A landscape with many valleys, sampled at points; each row gives a point and its height.
A ball rolls from a point to whichever of its 3 nearest points has the largest drop for the distance, and stops where none of them is lower. Distance is the straight distance between rows; heights are no part of it.
Q_568: [-20   0 -15 -26 -14 -12  19  14  21  12  -4 -14   4  13   0  -2 -14   5
 -30 -23  -7  18 -13  12  16  -8 -14   0   4]  h=168
Q_92: [ 15  -1   4  19  13   2 -14 -19 -10 -10  10  11   2  -1   4  -1   5  -5
  21  15   3 -16   4  -8  -6   4   7  -6 -12]  h=451
Q_907: [-10   0 -10  -9  -8  -9  13   7   6  12   2 -11   5   9  -9   1 -10   3
  -6  -8  -3  13   0   3   8  -2  -4  -5 -17]  h=402
Q_677: [ 1 -2  3  2 -6  8  2 -1  2 -3  1  4 -3 -6 -2 -6 11 -7 -1 -3  4 -1  0  5
 -3  1  3  7  8]  h=508
Q_468: [  5  -4  16  -2  -6   9 -10   3  -1  -8   0  10  -4  -6   0  -3  10  -6
   5   1   8  -2   3   1 -10   6   4  15  17]  h=382
Q_227: [  4   1   2   7   1   9   0  -5  -5 -10   2   6  -4  -5  -1   2  -2  -3
   4   8   8  -4  -4   1  -1   0   3   0  -4]  h=427
Q_119: [-15  -6 -11 -22 -19  -5  13  20  18  15 -12 -14  -5  -5  -2  -2  -9   8
 -28 -22  -7  11  -2   8   7  -5 -11  12  19]  h=78
Q_889: [-16  -2 -12 -22 -19  -6  15  17  16  14  -4 -13  -6   4  -1   2 -13   5
 -30 -20  -6  15  -3   9  12  -5  -6   8  14]  h=268
Q_295: [-12   1  -6 -17  -9 -10  12   7   8  12  -3 -16   0  10  -3   7  -9   6
 -10 -13  -5  16  -3   3  12  -9  -6   2  -4]  h=362
Q_189: [-20  -5 -17 -29 -20  -8  12  24  22  17 -11 -18  -6   2  -6  -4 -11   3
 -39 -28  -6  18  -3  10  10  -7 -10   8  14]  h=433
Q_604: [ 24   5   9  24  13   5 -17 -20 -16 -11   5  19   2  -7   6   4   7  -4
  28  18   6 -19   2  -9  -9   6  11  -9  -9]  h=403
Q_453: [ -8   6 -23  14  18 -11   3 -11 -10   1   9   0  16  19   3   9 -20   1
   6  13  -1   7  -2 -11   3 -15   5 -20 -40]  h=450
Q_241: [-17  -5 -12 -26 -20 -10  12  20  22  16  -4 -14  -2   5  -4  -4 -11   5
 -33 -23  -9  16  -4  10  12  -7  -8   7  13]  h=202
Q_609: [ 1  1 10 -2 -8  8 -3  1  1 -4 -4  7 -7 -6  0 -1  8 -4  1 -3  5 -4  1  3
 -5  2  2 15 14]  h=452
Q_457: [-4  2 -2  3 -7  5  7 -3  1 -6  4  1 -3 -4 -5  2  0  1 -1 -1  3 -2  1  3
  5  1  0  4  1]  h=635
Q_393: [ 17   4   1  18  11   4 -15 -20 -13 -10  10  11   3  -1   3   1   6  -5
  28  13   5 -15   1  -8  -6   6   9  -9 -14]  h=417
Q_27: [ 23   2   9  19  11   6 -16 -18 -11 -12   7  16   1  -3   6   3   4  -4
  28  17   5 -16   1  -5  -6   7  10  -7 -10]  h=461
Q_462: [ -4   8 -21  15  20 -11   4 -17 -17   1  14   2  21  17   2   6 -14  -1
  14  15  -3   4   0 -13  -1 -13   4 -24 -47]  h=497
Q_708: [ -9   4  -4  -3  -4  -7  10   6   5   5  -1  -9   6   7  -5   1 -10   7
  -4  -7  -6   4   0   2   9  -5  -3  -7 -14]  h=374
Q_452: [-14  -1 -12 -18 -11 -10  12  13  14  12  -3 -13  -2  10  -3   3  -9   7
 -19 -14  -8  14  -4   8  13  -6  -2   5   8]  h=319
Q_806: [ -5 -13   2 -14 -11   3   4  17  11   8 -19  -7 -13 -10  -3   0   9   5
 -20 -19  -3   6  -6   7   2   5  -7  17  31]  h=505
Q_105: [ -1  -9   6 -11  -9   4   4  10   9   6 -13  -6 -11  -4   2  -7  13  -1
  -9 -18   2   3   1   4   1   4  -6  17  28]  h=323
Q_336: [ 14  -2  19   6   4  14 -13  -9  -4  -7   0  16  -4 -13  10  -3   5  -3
  14  10   5 -11   2   4 -11   5   4   8  10]  h=282
Q_859: [ 16  -6  25   0  -1  13 -14   1  -2  -6  -1  15   0 -14   6  -3   9  -1
  12   9   5 -13   5   2 -14   5   3  18  15]  h=331
Q_896: [  7 -10  17  -9 -13   6 -10  10   7  -4 -11   2  -9  -9   5  -6  19   3
  -4 -10   4 -10  -1   2  -2   3  -9  18  33]  h=495
Q_455: [ -9  -7  -2 -14 -14   0   8  15  13  15 -13 -10  -9  -8  -3  -3   5   4
 -25 -22  -1   7  -2   7   3   4  -8  18  28]  h=395
Q_206: [ -1  -8  13 -14 -17   8  -2  18  10   0 -19  -7 -18 -14   1  -4  11   2
 -18 -19   0   5  -3   4   5   4 -16  20  41]  h=460
Q_850: [-6  3 -3 -2 -6  3 12  1  4  1  0 -8  0  1 -7  2 -4  7  0  0  0  0  3  2
  7  0 -1 -3 -7]  h=405
Q_692: [-11  -4 -11 -17 -15  -7  12  15  15  11  -3 -13  -5   3  -2   4  -8   5
 -20 -12  -6  12  -5   7   9  -5  -1   8  14]  h=335
Q_446: [-12   8  -9  10   5  -7   7  -3  -1   7   4  -2  10  11  -1   3 -12  -2
  -5   2  -5   6   0  -2   5  -5   2 -20 -23]  h=288
Q_156: [  3   1  -4  10  16  -3   0  -6  -6  -6   8  -4   2   5  -2   5 -10  -7
   3  11   1  -1   6  -7  -4   3   4 -15 -21]  h=290
Q_205: [  0 -10  13 -14 -11   5  -3   7   8   1 -12  -3  -7  -9   2  -8  13   0
  -7 -16  -1  -2   2   2  -2   4 -11  15  29]  h=378
Q_886: [ -4   9 -10  13  20  -7   1 -18 -16  -3  15   5  15   8  -1   2  -6  -3
  13  19  -2   2   3 -12  -8  -8   9 -24 -32]  h=303
Q_882: [  7   0  16  -1  -6  11  -8   0  -2  -8  -1  13  -3  -9   3  -3   7  -5
   4   5   3  -2   4   2 -11   3   2  13  11]  h=343
Q_351: [-2 -3 11 -5 -9  4 -1  5  6  1 -6  4 -3 -4  2 -8 13 -5 -4 -7  5 -2  0  4
 -4  5  0 14 19]  h=419
Q_803: [ -1  -5   3  -8  -5   0   3   7   9   9  -9  -5  -5  -6   1  -3  10   1
  -8 -11   1   6   5   7   2   1  -3  12  19]  h=261
Q_268: [ -7   4  -4   0  -3  -4  11   2   0   5   0  -7   4   8  -6   2  -8   3
  -2   0  -2  -2   1  -2   8  -1  -1 -11 -14]  h=352
Q_503: [  8  12  -3  19  27  -3  -9 -18 -20 -15  17  15  13  10   1   8   1  -4
  30  26  -3  -9   2 -10  -8   1  13 -16 -32]  h=449
Q_183: [ -2   5  -9  12  20  -6   0 -17 -12  -4   9   1  12   8   3   5  -7  -2
  10  15  -3   2   3 -13  -8  -4   6 -22 -29]  h=293
Q_182: [  1   9  -8  14  23  -5  -4 -26 -16 -11  19   9  15   8   1   4  -4  -2
  18  23  -2  -5   2 -13  -8   0   8 -24 -33]  h=354
Q_90: [ -3   6 -13  14  23  -7   1 -22 -19  -2  13   6  13  10   2   3  -6  -1
  14  23  -1   0   0 -11  -5 -10   7 -22 -41]  h=317
Q_131: [-11 -11  -4 -14 -15  -1  11  19  16  12 -11 -13  -6  -7  -6  -3  -1   7
 -24 -22  -5   5  -3   8   3   0  -6  22  30]  h=363
Q_671: [ -2   9 -21  18  22 -10   3 -21 -16   1  19   6  20  14   0   6 -13  -1
  18  24  -1   1   5 -15   2 -13   4 -24 -49]  h=511
Q_519: [-13  -9  -3 -18 -17  -6  10  18  15  16 -11 -13  -4  -9  -6  -1  -3   5
 -29 -19  -5   6   0  12   7  -2  -5  15  24]  h=296
Q_381: [ -1   5   2  11  11  -2   3  -4  -5  -1   5  -1   2   7   0   5  -6  -4
   2   9   1   1   2  -9  -4  -2   1 -14 -20]  h=297
Q_348: [ 16  -6  23   4   0  13 -14  -5  -5  -6   0  14  -5 -12   9  -3   6  -2
  17  13   5 -14   4   4 -11   5   1   7  12]  h=300
Q_922: [ -4  -4  -4 -11 -11   0   9  10  13  11  -8 -14  -8  -2  -2  -3   2   5
  -9 -10  -1  11   4   8   6  -4  -2  10  12]  h=388
Q_429: [ 10   6  -3  17  16   0 -11 -16 -10 -14  15   4   5   8   5   3   1  -6
  20  19  -3 -11   6 -12  -8   5   6 -14 -19]  h=294
Q_234: [  2 -12  12 -14 -10   4  -1  12   3   3 -17  -4 -10  -8   2  -7  15   5
 -14 -17   1   3  -1   7   2   7 -12  17  30]  h=377
Q_389: [-12 -12   5 -18 -18   5   5  21  14   9 -17 -11 -14  -7  -5  -4   5   7
 -26 -25  -4   7  -8   9   3   6 -10  22  38]  h=424
Q_544: [-12  11 -22  11  10 -10  10  -1  -1   6   8  -1  17  16  -2   3 -18   0
  -1   3  -5   7  -5  -3   8 -10   2 -22 -28]  h=526
Q_192: [ 13   6  -1  18  18   0 -14 -18 -12 -10  13  10   4   1   2   3   4  -3
  26  21   3 -12   3 -12  -8   7   6 -12 -16]  h=353
Q_271: [-3  5 -2 -2 -7  6  8  1  1 -2  3 -4 -3 -2 -6  0  3  1 -4 -5  4  0 -1  3
  5 -2 -3  2 -1]  h=626
Q_577: [ 29   6  16  28  18  10 -17 -22 -21 -18   9  24   6 -12   9   0  10  -4
  43  25   8 -25  11 -14 -17   6  11  -9 -16]  h=146
Q_201: [ -4   8 -18  14  20 -11   1 -19 -14   2  13   5  10  11   3   5 -11   0
  11  16  -3   6   1 -12   0  -8   7 -27 -35]  h=329
Q_967: [ -9  -8   8 -17 -17   7   5  20  10   5 -20  -7 -18 -10  -2  -2   7   6
 -20 -25  -4   9  -4  11   5   8 -13  23  43]  h=456
Q_553: [  2  -6  17 -14 -16   7  -6  16  13   1 -17  -5 -19 -17   2  -5  17   4
 -14 -20   1   4  -2  10   0   6 -12  21  42]  h=459
Q_741: [ -4   7 -27  17  20 -10   2 -22 -14   2  19   3  17  17  -3   6 -18  -5
  17  26  -7   1   4 -17   1 -13   4 -24 -52]  h=516
Q_764: [ 14  -1   3  15  12   6  -9 -14  -7 -10   9   8  -3  -4   3  -1   1  -9
  16  14   7 -10  -1  -2  -5   3   5  -6  -7]  h=187
Q_215: [ 14  -7  23  -1  -5  10 -15   4  -4  -7  -6   8  -1 -12   6   0  14   3
  10   5   9 -11   3   2 -15   5   1  23  19]  h=366
Q_760: [ -5  -3 -10 -17 -10  -5  12  14  11  10  -7 -13  -3  -1  -4  -3  -1   6
 -15 -11  -6  11  -3  10   9  -2  -2  11  13]  h=365
Q_535: [ 21  10   2  25  23   3 -15 -17 -20 -18  17  18  14   4  -1   3   3  -6
  37  28   4 -13   3 -10 -13   2  11 -15 -25]  h=112
Q_962: [ 17   8  -1  25  18  -1 -14 -18 -14 -15  13  16   8   6   1   7   3  -5
  27  24   3 -11   8 -13 -12   3  10 -13 -19]  h=453
Q_36: [ 26   3  16  23  10   6 -18 -20 -14 -12   3  19   5 -11   7   1   8  -1
  32  19   7 -17   2  -6  -8   8  13  -4  -5]  h=387
Q_757: [ 30   6  10  28  17   5 -14 -17 -23 -15  15  21   9  -6   2   1   6  -5
  42  24   8 -21  13 -13 -12  -1  11 -12 -22]  h=177
Q_323: [ -8  -8  -7 -14 -12  -1  10  14  14  13 -11 -10  -7  -3  -4  -2  -1   3
 -18 -12  -6   8  -2  11   6  -1  -3  17  24]  h=439
Q_173: [ 24   8   3  23  17   2 -17 -15 -17 -15  14  16   5   1   2   4   4  -7
  31  21   4 -11   5 -10 -10   5  12 -10 -17]  h=406
Q_572: [ 29   4  13  27  16   6 -16 -19 -22 -15   8  20   7 -15   9   1  10  -3
  39  23  10 -22   9 -10 -11   9  13  -8 -16]  h=103
Q_364: [-17  -5 -12 -29 -21  -6   9  23  25  19  -8 -16  -5  -1  -5  -4 -12   8
 -34 -25  -5  17  -4  10   8  -7  -9  10  19]  h=333
Q_687: [  1  -9  16 -15 -14   8  -4  13  10   1 -18  -4 -18 -10   3  -4  12   3
 -16 -18   0   4  -2   6  -1   8 -16  18  37]  h=426
Q_7: [ 15  -4   8   9   6   9 -12 -14  -9 -10   4  12  -4  -8   7  -4   1  -4
  14  12   5 -10  -2   2  -7   5   4  -2   0]  h=196
Q_443: [  9  -7  16 -18 -16   9  -7  17   9  -1 -17  -4 -22 -15   7  -7  16   3
 -10 -16   7  -2  -4   6   2   8 -12  24  44]  h=491
Q_286: [-14  11 -24   7   6 -10   9   1  -1  13   5  -5  15  15  -6   0 -16   2
  -8  -3  -6  10  -1   3  11  -9   1 -17 -27]  h=367
Q_159: [  1  -9  15 -14 -11   7  -6   6   7  -3 -16  -2 -13  -9   5  -5  18  -1
  -7 -13   2  -3  -2   5  -2   2 -11  20  28]  h=420
Q_740: [-20  -3 -12 -12  -8 -13  12   8  10  12   3 -13   5  15  -5   2 -14   3
 -17 -15 -10  15 -10   7  19  -2  -3  -5  -8]  h=358
Q_527: [-21   0 -14 -29 -18 -10  16  23  23  14  -5 -13   0   9  -2  -5 -16   4
 -37 -23  -9  19  -5  11  13  -6 -12   6   7]  h=131
Q_512: [ 21   2  22  14  11   9 -18 -15 -12 -11   1  16  -3 -11  13   2  12   1
  26  16   4 -19   4  -1 -11   9  12   3   0]  h=548
Q_313: [  9  -5  18  -6 -11   6  -9   6  -2  -6  -7   7  -1  -7   2  -2  14   0
   1   0   4  -9   0   1 -12   8   0  19  20]  h=418
Q_539: [  7   0  -3  11  17   0  -5 -11  -6  -9  12   0   3   5   0  -1  -3  -6
  13  16   3  -5   7  -9  -8   0   6 -15 -16]  h=259
Q_540: [  9  -5  20  -6 -15   7  -8   9   4  -7 -10   1 -10 -12   6  -7  17   4
   1  -7   6 -10   1   2  -8   7  -2  19  35]  h=528
Q_554: [ -5  -3   0  -9  -9   4   3   5   5   4  -7  -6  -5  -7  -3  -7  11  -6
  -2 -10   5   3   4   6  -1  -2  -4  12  15]  h=250
Q_672: [ -1 -11  -2 -10  -7   1   7  11   7   8 -15  -9  -9  -7  -6  -2   4   3
 -14 -14  -1   7   0  11   6   2  -1  18  23]  h=438
Q_788: [  8  -9  19  -6 -13   6  -9   8   5  -4 -12   5  -8  -9   3  -6  18   1
   1  -5   6  -8   1   0  -6   5  -4  18  33]  h=514
Q_721: [ -9   4  -5   8   2  -2   9   3  -1   8   3  -4   9   6  -4   7  -9   0
  -3   3  -5   0   2  -1   2  -1   0 -15 -14]  h=330
Q_953: [ 13  -4   0  16  14   1 -10 -14  -5 -11  12   5   0   2   0  -1  -1  -4
  14  17   5  -9   1  -8  -5   5   5 -10 -13]  h=237
Q_915: [-21  -2 -15 -29 -22 -11  16  24  20  17  -7 -16  -1  10  -5  -5 -14   4
 -33 -30 -10  22  -4   9  12  -9 -13   7   3]  h=194
Q_689: [ -3   8 -10  20  24  -9  -3 -25 -19  -4  18  11  19   9   1   7  -4   2
  19  27  -1  -2   1 -15  -2  -3   7 -25 -42]  h=336
Q_624: [ 21   2  19  18  11   6 -15 -18 -10 -14   4  17   1  -7  11   3   9   2
  26  16   3 -18   1  -5  -6  10  14  -3   0]  h=484
Q_287: [ -5   9 -11  14  13  -9   5  -6  -3   1   3   1   8  11   1   7 -14  -3
  -1   8  -7   4   2  -9   3  -6   4 -20 -25]  h=345
Q_80: [ -2  12  -8  19  21  -4  -4 -21 -20 -10  22  10  17   7   2   5   0  -7
  22  25  -3  -8   1 -12  -7  -2   9 -22 -36]  h=357
Q_54: [  4  -7  22 -18 -19   6  -7  25  11  -1 -18  -6 -19 -22  -1  -8  16   6
 -17 -17   5   3  -1  10   3  10 -14  31  51]  h=517
Q_358: [  4  -8  16 -16 -14   8  -7  16   5   1 -16  -2 -15 -13   5  -5  17   2
  -6 -15   4   0  -5   2  -2   5 -13  19  35]  h=454
Q_387: [ -4   4  -2   6   0  -1   4  -1  -2   3   1  -4   3   4  -4   4  -5   4
  -4   1   0  -5   2  -6   6  -1   2  -8 -14]  h=360
Q_974: [ 11   7  -3  21  21   0 -13 -15 -16 -17  18  14   9   4   3   5   3  -7
  28  27  -1 -12   6  -7 -11   3  11 -18 -23]  h=535
Q_247: [-13  -9  -1 -17 -16   6  10  19  13  10 -16 -12 -10  -9  -4  -6   4   6
 -27 -23  -3  10  -6  10   6   5 -10  21  33]  h=400
Q_404: [-20  -1 -15 -11  -6 -15   9   7   5  13   4 -12  11  16 -11   3 -17   1
 -12 -14 -10  14  -4   2  15  -1  -4  -5 -14]  h=369
Q_592: [ 27  10   5  28  19   6 -15 -19 -19 -15  18  21  10   2   5   4   4  -7
  35  25   4 -15  10  -9 -14   0  10 -14 -23]  h=284
Q_142: [ -1  -6  17  -6 -14   9  -6   4   1  -1 -11   6  -5  -7   2  -6  18  -2
   0  -6   5  -8  -1   2  -6   4  -3  17  25]  h=479
Q_682: [-11   3  -5 -10  -5  -6  10   6   8   5  -4 -14  -1   4  -3   4  -6   7
  -5  -5  -2   6  -1   6  12  -3  -1  -3  -5]  h=399
Q_582: [-14  -9 -10 -24 -22  -3  11  23  20  17  -8 -16  -2  -6  -6  -7  -8  11
 -35 -25  -7  13  -3   9   6  -4  -9  15  22]  h=311
Q_629: [-14   0  -9 -15  -8 -12  11  13  11   9  -1 -13   1  14  -5   4 -13  10
 -13 -15  -7  14  -8   5  19  -2  -3   0  -1]  h=339
Q_987: [ -4   5  -5   9  16  -8   5  -7 -11   2   7   0  12   8   0   8 -10  -5
   4  12  -3   8   4 -11  -5  -5   7 -20 -27]  h=325
Q_926: [  3  -9  17 -11 -12   7 -10   6   3   0 -12   2  -8  -7   5  -8  18   1
  -2 -10   7  -7   2   2  -3   4  -6  16  27]  h=471
Q_258: [-19  -2 -13 -19 -12 -15  18   8  16  13   1 -15   3  19  -4   4 -13   2
 -24 -19 -10  13  -7   7  16  -4  -9   1  -2]  h=190
Q_587: [ 11  -1   0  12  13   5  -6  -9  -4 -10   8   2  -3  -4   0   3  -3  -8
  10   8   8  -7   1  -6  -7   1   4  -8 -11]  h=243
Q_87: [ -7  -7  -3 -16  -9  -2   9  11  10  13 -14 -10 -10  -5  -2  -3   6   3
 -20 -17  -3   9  -2   7   6   2  -6  18  26]  h=416
Q_243: [ 14   0  16   8   4  12 -11 -12  -4 -10   4  17  -1 -11  10  -4   5  -2
  14  12   7 -14   2   6 -10   6   8  -1   6]  h=252
Q_982: [-13   1  -9 -12  -7  -8   7   7   8   8  -3 -13   3   9  -5   4 -14   4
 -12 -11  -4  13  -4   7  15  -5  -5  -6 -10]  h=389
Q_302: [  2   2   0   8   4   4   6  -2  -4  -2   2  -3   0   2  -6   5  -4   1
   0   3   2  -4  -2  -1   0   1   1  -4 -16]  h=356
Q_590: [ -6   1  -5   7  10  -7   8  -4  -5   1   6  -2   8   9  -3   4 -10  -4
   0   9  -2   2   3  -7  -1  -3   6 -16 -23]  h=310
Q_991: [-5  2  1 -2 -9  7  4  0  3 -5  3 -2 -5 -3 -3 -3  6 -2  2  0  5  1  0  3
  0  0  0  7  3]  h=583
Q_69: [-18  -2 -12 -23 -11 -12  14  13  17  14  -4 -11  -3  13  -1   0 -12   7
 -26 -19 -10  15  -4   9  11  -9  -6   3   9]  h=304
Q_62: [ 26   5  18  21  11   8 -20 -22 -22 -14   2  16   4 -10   7   5  13  -3
  34  19   6 -19   4  -6 -10  10  17  -4  -9]  h=273
Q_875: [-15   0 -11  -7  -1 -12   7   5   6  14   3  -9  10  14  -9   1 -16   1
 -14 -11  -3  18  -3   1  14  -3  -5  -7 -10]  h=327
Q_33: [ 5  0  9  5 -2  9 -5 -4 -3 -7  0  6 -2 -6  0 -2  4 -5  4  2  6 -2  0  6
 -8  3  2  9  6]  h=413
Q_847: [ 10  -2  14   3   0  12 -12  -5  -3 -10  -1  15  -3 -13   6  -5   7  -4
  10   7   6  -7  -1   8 -13   5   4  10   6]  h=305
Q_579: [ 10   0   7   7   9   8  -9 -10  -3 -10   6  10  -2  -2  -1  -1   1  -7
  11  10  11  -9  -2  -2  -7   3   6  -4  -3]  h=88
Q_447: [ -1  -2  -2 -10 -10   0   6   5   3   5  -6  -5  -5  -3  -2  -7   8  -4
  -5 -10   3   5   2   6   0  -1  -4  11  13]  h=200
Q_873: [ 10  -7  18 -15 -14   8 -11  13   7  -4 -14   0 -15 -15   8  -9  21   3
  -6 -12   4  -8  -5   4  -6   5  -9  20  40]  h=480
Q_15: [ 0  3  0  6  2  6  5 -3 -1 -7  4  4 -3 -2 -3  2  0 -2  2  7  7 -5 -6 -3
  1  0  4  2 -3]  h=466
Q_306: [-14   4 -17  -1   2 -12   4   5   2  14   6  -6  11  16  -9  -1 -17   0
 -10  -7  -6  17   1   3  11  -5  -4 -14 -22]  h=247
Q_388: [ -4  -5   9 -16 -16   8   0  20  12   5 -21  -7 -17 -10   1  -2   7   5
 -21 -22  -4   8  -4   8   1   6 -18  25  42]  h=483
Q_893: [  8   2   1   8   7   5   0  -6  -4 -10   4   4  -2  -2  -1   2  -3  -5
   6   9   8  -5  -2  -2  -1   0   0  -3 -10]  h=326
Q_4: [ 17  -1  12  18   7   9 -16 -15  -9  -8   4  15  -4  -9  13  -2   4  -3
  20  15   3 -18   2   2  -5   8   7  -1   2]  h=334
Q_151: [-5  0  3 -7 -8  6  4 -1  3 -1 -4  2 -4 -6  2 -4 11 -4 -1 -6 -1 -1  2  4
  3  0  2  7 11]  h=421
Q_500: [ -1  -6  10 -10 -10   6  -5   5   6   1 -11   3  -5  -7   2  -4  16  -1
  -4 -12   4  -5   2   3  -5   2  -4  13  26]  h=431
Q_765: [-2  2 -2  4  0  3  8  2  0 -2  6 -3  0  2 -6  3 -1  1 -1  5  6 -2 -2 -3
  3  1 -1 -3 -6]  h=425
Q_796: [-13   5 -10  -1   1  -9   9   6   5  15   4  -8   8  12  -8   0 -16   2
 -10  -5  -5   9   2   6  10  -5  -3 -15 -20]  h=169
Q_999: [  7  -7  18   1  -7  11 -10   2  -2  -5  -2  11  -1 -10   5  -2   8  -1
   3   0   6  -7   2   2 -11   5   3  16  16]  h=376
Q_454: [ 11   4  -5   7  15   2   0  -6  -9  -4   6  -2   0   2  -3   4  -4  -4
   9  12   4  -6   3  -8  -3  -1   4 -13 -18]  h=301
Q_400: [ -7  -2  -6 -12  -8  -3  10   7  10   7  -5 -13  -1   0  -4   0  -2  10
  -9  -8  -3  10   2   6  12  -6   4   7   4]  h=401
Q_810: [ -6   8 -17  14  16 -10   4 -12 -14   0  10   1  15  10   0   7 -13  -3
   4  13  -2   9  -1 -12   0 -10  10 -22 -38]  h=380
Q_74: [  7   6  -4  16  21  -1  -7 -18 -12 -14  16   6   5   6   2   4   2  -5
  21  21  -3  -8   7 -11 -11   5   4 -16 -23]  h=287
Q_35: [ -7   2  -4  -5  -3  -1  10   3   2   4  -2 -12   3   5  -5  -2  -6   7
  -4  -5   0   3   2   1   8  -2  -4  -5 -10]  h=375
Q_833: [ -9  -2  -7 -14 -10  -5   8   7   6   5  -5 -14  -2   6  -3   1  -4   7
  -6  -8  -4   8  -4   7  13  -5  -1   2   2]  h=404
Q_419: [  2   4  -3  10  16  -6   1 -11  -9  -3  10   1   5   7  -1   5  -7  -6
   7  18  -1   1   3 -11  -6  -2   7 -21 -23]  h=285
Q_643: [  3   6  -6  10  21  -1  -3 -13 -10  -8  10   2   5   6   3   3  -4  -5
  13  17   0  -4   4  -9  -8   0   3 -22 -22]  h=279
Q_912: [ -7   0  -8 -17  -8  -4  10  12   8   9  -8 -12  -5   3  -2   0  -3   8
 -10 -13  -4   8  -2   8  11  -7   3   7   9]  h=385
Q_317: [  1   1  -2   9   7   2   5  -2  -5  -7   5  -2  -3   3  -2   7  -4  -3
  -1   7   4  -4   1  -6  -2   1   3 -10 -15]  h=318
Q_145: [ 11  -7  18  -7 -14   6 -12   9   1  -8 -12   7 -12 -14   7  -4  18   2
   2  -6   8  -9  -2   2  -7   1  -2  21  33]  h=531
Q_648: [ -7  -2  -5  -5  -7   1   8   0   3   0  -1 -10  -4  -1  -8  -3   0   3
  -1  -6  -1   1  -1   7   5  -7  -1   6   2]  h=646
Q_703: [-10   6 -20  15  11 -11   4   2  -5   8   8   2  13  12   3   4 -15  -2
  -3   7  -8   8  -4  -5   6  -8   2 -22 -29]  h=506
Q_368: [  4  -3  18 -18 -20   8  -4  22  12   0 -21  -5 -21 -18   1  -6  12   5
 -16 -20   0   3  -2  10   1  10 -15  27  49]  h=494
Q_433: [-2 -3  5 -4 -8  8  1  3  3  3 -4  1 -4 -6  1 -6 13 -2 -3 -9  1  0  1  4
 -1  1  2 11 15]  h=346
Q_699: [  3   8  -6  14  18  -4  -2 -18 -12  -9  14   2  11   7   2   0  -2  -5
  18  19  -3  -1   4  -8 -10  -1   7 -18 -24]  h=286
Q_262: [ 9  1  8  8  1 12 -3 -7 -4 -9  1  9 -2 -9  0  2  2 -3  4  4  7 -2 -3  4
 -6  3  1  5 -1]  h=470
Q_104: [  4  -9  18 -13 -15   5 -10  10   4  -8 -16   3 -10 -12   3  -9  19   1
  -8 -13   2  -6  -3   4  -2   4  -8  15  37]  h=500
Q_734: [  6   3  -1  16  18  -1  -6 -15  -7 -10  15   4   2   8   2   4  -2  -6
  14  21   0  -8   2 -11  -9   2   5 -17 -22]  h=269
Q_565: [-23  -3 -17 -20 -13 -13  18  15  18  13  -2 -14   2  18  -4  -3 -15   3
 -30 -25  -5  18 -12   8  19  -5 -11  -1  -1]  h=178
Q_638: [ -5   9 -20  14  14 -13   6  -9 -11   4   7   2  13  16   0   9 -15  -1
   6  12  -5   7  -2 -10   0 -12   6 -20 -33]  h=455
Q_396: [-11  -1 -10 -19 -14 -10  14  14  16  11  -6 -13  -4   3  -1   2 -11   7
 -25 -15  -9  10  -3   8  13  -8  -4   8  13]  h=309
Q_191: [-13   6  -8   1   0  -8   5   4   3  13   1  -6   8  10  -7   1 -13  -1
  -6  -1  -7   4   4   1   7  -3  -1 -14 -21]  h=224
Q_813: [  3  10  -6  16  26  -4  -6 -21 -16 -11  17  10  13   7   0   4   1  -4
  25  26  -4  -7   2 -11  -6   3  11 -22 -29]  h=381
Q_461: [ -6   9 -13  13  13 -10   6  -8  -7   2   6  -1   9  11   0   4 -14  -2
   0  10  -6   7  -1 -10   0  -9   5 -26 -27]  h=370
Q_927: [ -7  -9   8 -17 -14   7   1  18  11   6 -19  -6 -13  -9   0  -2   7   4
 -21 -22   1   7  -2   8   3   6 -13  22  40]  h=478
Q_633: [-11   8 -15  12   8 -10   8  -2  -6  10   6   2  11  12  -2   5 -13  -3
  -5   6  -5   3  -1  -8   6  -3   3 -21 -29]  h=371
Q_635: [ 15   2   8  14   7   7 -15 -12  -7 -11   5  18  -1  -6   5  -3   5  -3
  17  13   5 -15  -3   2  -7   4   6  -2  -2]  h=256

Call two points neighbours if one is among the 3 nearest of the other. Go from one point of each pair to the other, from neighbour to neighbour, staying as low as possible. Name the highest point that can't be avoided.
Q_268 and Q_447 => Q_672
Q_446 and Q_882 => Q_287
Q_572 and Q_535 => Q_592

For each start below, name the point where the ball stops.
Q_227 => Q_579
Q_15 => Q_579
Q_927 => Q_119
